A landscape with many valleys, sampled at points; each row gives a point and its height.
From any point a ball rolls to the lowest of the 2 points nearest to it. It stops when none of these is lower. Distance is the straight distance between rows; heights are no part of it.
q695 height 405: [-19  23 -23  29  18 -32  -5 -35  25   7 -30  10   6   4 -46  11 -12  -4
  37  -9]
q947 height 313: [ 35  57 -30  57   8 -20   5  -5  41   3  -2  -4  -3  -1 -39 -64  37  21
 -10  28]
q192 height 537: [ 11  -5   8 -24   0 -22 -11  -1  14  20  -1 -16 -10  11  15  34   4 -29
   6 -39]
q369 height 646: [ 29 -19   3 -14  20 -29  11 -40 -16 -46  30 -15  33  -8 -29  44  -8 -20
  37  15]
q321 height 612: [ 19  17  -7   0   0 -20  31 -48  20 -11  29  24  66 -16 -38 -10 -39 -54
  18 -20]
q206 height 356: [-17 -55   7  -1  -8   7   1 -40 -54 -46  15   1  -1  14   9  35 -13  -4
  13  -8]
q895 height 304: [-14  33  -1  56 -19 -16 -17  -1  33  14  25  31   3  41  12 -53  42 -22
 -78  52]
q41 height 645: [-37  -9  18 -33  12  34 -26  36 -22  44 -45 -13 -37  22  59   4  23  33
 -26  25]
q225 height 238: [  4  13  -3 -23   4 -64  34 -44  65 -38  -6  -4  44 -17   3 -26 -20 -35
  51 -63]
q167 height 630: [  5 -12 -17   4  -2 -25   8 -37  18  -1  27 -17  42  -3 -33  32   5 -55
  -4   4]
q725 height 454: [-44  21  -7  43  34 -13 -13 -41  29 -25 -10  25  36  39 -31 -20   0 -26
 -38 -18]
q256 height 422: [ 33  40 -39  57  -3  25  38  27 -27  -7  18  13 -83  20  -6  -6  32  27
 -11  36]
q312 height 507: [  4   5  -3 -25  -1  21  -6  49   5  47 -31   3 -40 -36  22  17 -17  59
 -18  42]
q194 height 610: [ 74  28 -25 -18 -12 -27   9  10  21  36 -22 -35 -22 -25  36   3 -17  -3
  27  -7]
q473 height 468: [-10  20   1  44  -4 -22  -5  16   9   3   9  16 -45  18 -12  31  29  -7
  19  21]
q111 height 469: [ 21 -11 -51   5  19 -19 -16   6  -2   7 -11 -30 -22 -16  14  30 -13  -2
 -12  30]
q520 height 526: [ -4 -24  27 -68 -11   6  -3 -16  20  30 -17 -26  25   7  18  36 -22   5
  40 -48]
q952 height 476: [-37 -43 -34   2 -22 -32   8  10  -4 -21  22  18 -49  54  33  47  47  -6
 -10  12]
q593 height 632: [ 26  21   3 -63   5  13  -2  26  28  48 -39 -39  -8 -25  49  14 -37  11
  13   0]
q702 height 193: [-35  23 -38  41   3  -7   1 -13  33 -22  24  16 -27  40  15 -39  65 -21
 -77  38]
q195 height 446: [  3  -2   3 -15   1 -31  -6 -15 -12  23 -27  -9   6 -52  23  22 -46  13
  50 -18]
q964 height 406: [-34 -11 -34  48  15   7  -6 -48  -5 -30   2  18 -15  37   1   4  12 -44
 -23  -4]
q280 height 436: [-33 -24 -15   9 -10  11 -24 -18  -1  -1  -8  24   9 -14 -29  26 -30  -6
  43 -26]
q424 height 300: [  6  42   5  14  13 -71  11 -39  31  -1   6  -9  29 -18  23 -39  -1 -48
  35 -29]
q666 height 318: [ -6 -60   9  -8 -13  40 -12 -11 -69 -85  23  -8  -5   9 -21   6 -22  34
   7 -33]
q782 height 568: [ 36  33 -14   7  -5 -61  32   8  38   3  -2  12  -5 -17 -25  13  -6 -34
  -9 -15]
q513 height 404: [ 21 -50  71 -69 -16  35   7  33 -41 -33  -9 -12  48  -1  -3   4 -32  41
  -8 -33]
q785 height 470: [ -3  66 -16  44  26   4   2  15  45   2  -6  -6 -35  -3 -28 -18  12 -35
 -18 -31]
q482 height 567: [  2   9 -11  43 -10 -31  -8   2  14  34  28  46   4  42  -8   6   8 -54
 -15 -20]
q524 height 365: [-29  19 -44  50  15  -8 -11 -50 -10  23  14  17 -27  18 -20 -36  29 -39
 -40 -16]
q815 height 622: [-10 -15  -9  34  -9   6  15 -30  -1 -26  62  33  66  44 -61  -6 -11 -19
 -24 -38]
q419 height 493: [ 42  21  -8  52 -23 -12 -26   9   0  21   1  -7 -57  -9   6  15  18   5
  18  42]
q471 height 429: [-21 -50 -32 -27   4  -7 -11   0 -26  13 -24 -20 -33 -22  30  41   1  22
 -21  62]
q565 height 380: [ 72  77 -24  54  12 -12  15  20  42  -4  15 -35   4  -8 -22 -74  17  33
  16  -4]
q504 height 355: [ 22  54 -25  44  13 -39  -8 -25  35  23   3  -1  -5 -12  -4 -47  25 -13
  35  -1]
q42 height 435: [  0  31  10  15  -1 -16 -23  -4  31  28 -14  19 -19  -3 -16  23   1  16
  73  -4]
q697 height 508: [-20 -45  36 -37  -6  16 -29  20  -6  -2 -31 -34  60 -39  33  15 -51  27
   7 -17]
q72 height 543: [ 10  32   7  20  -2 -48  12 -24  30  33  19  29  22   0 -23 -23  24 -43
 -49 -10]
q658 height 586: [-21 -23   9  29 -28   2  -7 -10   4  -3  33  33  12  48 -16  33  24 -39
  23 -29]
q904 height 589: [ 77  52 -20  21   0 -47  16  26  24   8 -14 -13 -42  -2  -2  -6   8  -4
  -6  -4]
q569 height 527: [ 19  28  17  -1 -12  30 -22  31   1  31  -9 -36 -50  -5  27  23  17   6
  27  45]
q705 height 459: [ -2 -11 -12  -5  13  -3   3 -33 -21 -30  28   7  33 -30 -58  -3 -44   6
  60 -46]
q758 height 223: [ 55 -35   6 -21 -39  44  -5 -10 -40 -62  31  13  22  24 -60 -18 -28   3
  30 -34]
q13 height 609: [-50 -30  39 -19  19  48 -28  27 -26  41 -38  -7  -1 -13  60 -24  45   3
 -52  57]
q86 height 438: [-54 -45 -38  16  -6   0  17 -27 -22 -52  33  22 -14  29  -4  24  25 -44
 -40 -14]
q604 height 328: [ 24  70 -36  48  28  10  17  10  14 -28  25  -4 -41  40   6 -47  53  -7
 -60  23]
q668 height 434: [ 30 -27  52 -62  -9  34  17  27 -38 -71 -15  -6  50  -9 -23   5 -69  63
  40 -23]
q961 height 676: [-38  -6  15   4  11  19 -11  54 -23   2 -21 -11 -80   9  54  19  26  42
 -10  41]
q908 height 467: [ 16 -34  13 -49  -5  20   1 -27 -52 -29  23 -20  24 -41 -15   9 -39  15
  41 -38]
q588 height 503: [-12 -14  36 -54  10  27  -3   7   6  53 -33  11   8  16  14  44  -8  18
  29 -10]
q2 height 423: [-14 -41  25  -6 -10 -12 -29 -29 -55  15 -44  -9   4 -33  23  22 -23  14
  22  20]
q810 height 575: [-53 -58  22 -29   3  44 -22  22 -10  51 -24  11  26 -20  25  -1  11  31
 -32  50]
q656 height 410: [ 31  90   8  38  23   4  13   8  17  16  16   0 -23   7  -5 -65  23 -26
 -63  -5]
q794 height 548: [ 27 -35  21 -55 -24 -22  22 -30  15 -14  11  -8  34  11 -27  25 -12  -1
  55 -61]
q927 height 557: [-26 -30  73 -53  17  33  15   3 -23  -5 -50  12  91 -18  -2 -46   2  -2
 -38 -11]
q727 height 237: [-20   5 -72  24  -1  26  13  -4 -13   7  57   9 -57  13  21   7  36 -43
 -15  34]
q591 height 466: [  8 -24   7 -42 -16 -50  28 -26  27  15 -20 -11  27 -40  36 -10 -49  13
  75 -20]
q208 height 308: [  1  13 -72  45   0  21 -15   9  12  11  17   5 -51   8 -11 -20  39 -17
 -29   3]
q980 height 604: [-51 -50  57 -53   3  66 -10  12 -15   3 -17  -1  44   1  21  12  19  15
 -27  35]
q735 height 629: [-80 -61  23 -42 -32  56   0   5 -45 -29 -20  21  17   6  35  20  12  26
 -22  42]
q322 height 587: [  5  -1   1   7 -16 -64  12  -9   9 -19   7   5  17 -16 -44   5  -8 -42
  -5 -70]
q558 height 364: [-31 -68  36 -50  -9  37 -13  24 -58 -53  10 -22  21 -15 -11  23 -17  28
 -18 -21]
q856 height 593: [ -7  31  26  18  -3  -8  28 -51  33 -16   9  23  68 -13 -44 -40 -32 -40
 -36 -19]
q8 height 199: [ -7  63  -1  66  15  -6  -9   4  52  10  14  28  -5  21 -21 -69  44  14
 -54  55]
q353 height 605: [-11 -24   2  10 -21   1  19 -10 -18 -49  49  28  34  49 -50  11  -2  -3
  28 -37]
q228 height 559: [ 47  52  16   0 -17  12 -14  43  13  26 -10 -34 -21 -29  30  -6  -2  34
  63  38]
q193 height 530: [-20 -39  59 -48  10  28 -17   0 -17  -7 -55  -8  85 -40   5 -22 -38  25
  -7  10]
q537 height 274: [ 38 -43  15 -37 -31  42  -5  16 -64 -84  48   1  -5  33 -32   7 -16  18
  -8 -15]
q925 height 376: [ 25  12 -47  32 -11  34  11  55 -23  24   9   0 -84   9  27  16   6  49
  -9  46]
q39 height 499: [-10  65  -2  38  45 -28  -7 -13  36 -16 -18  15   4  41  -8 -24  20 -34
 -29 -12]
q530 height 505: [  6 -26 -32  -1  14 -24 -10  -1   5  -6  11 -13 -43  54  34  32  39 -23
 -20  -9]
q778 height 573: [-13  11  47 -31  16   9  -1  57   8  64 -76  11  17 -19  49 -46  -6  31
 -38  36]
q581 height 465: [ 37  52 -21  43  15  -4  10  52 -12  10  27  -7 -38  29   3 -17  10  39
  29  12]
q239 height 542: [ -9 -10  21 -39  24  15  -9  42  11  59 -38 -11  25 -34  21  -9 -19  35
 -21  49]
q331 height 472: [-14  -1 -25 -16  16  16  -3  19   9  44 -36  15 -33   7  -4  37 -20  39
  17  12]
q412 height 447: [ 12 -40  62 -47 -30  17 -14 -35 -46  -7 -20  -6  17 -50 -20  13 -25  29
  29 -13]
q986 height 485: [ -1 -39  33 -51 -21 -11  17   5  12 -20 -18 -16  44 -48  19  -3 -74  23
  56 -51]
q90 height 316: [-16 -11 -63  15 -19  24  11  46  -1  13  22   2 -68  10  49  26  12   4
  -9  32]
q734 height 569: [-23   3  27  12   6 -19   0 -45  19   8  40  29  54 -19 -39 -41   6 -49
 -72 -22]
q684 height 392: [-32 -43  12 -12   8   7 -23  -3 -33 -15 -11 -15 -16  -8  17  51   5   4
   4  25]
q936 height 588: [ 72  50  11   5 -10  30  17  64  -3   7 -14 -59 -34 -21  21 -21 -11  69
  36   8]
q23 height 147: [-13  16 -48   3  29  -3  17  -8   3  34  42   4 -24 -17  -6  26  20 -39
   2 -11]

Call two points neighbours if one is among the 2 nearest of the other. Go from one point of each pair to the other, from neighbour to neighbour, staying as low as possible. Name the highest point that can't be avoided.
q810 and q331: q980
q702 and q225: q504
q727 and q225: q39
q702 and q8: q895
q684 and q695: q908

Where does a ball stop that starts at each point below?
q530: q727
q228: q695
q668: q758
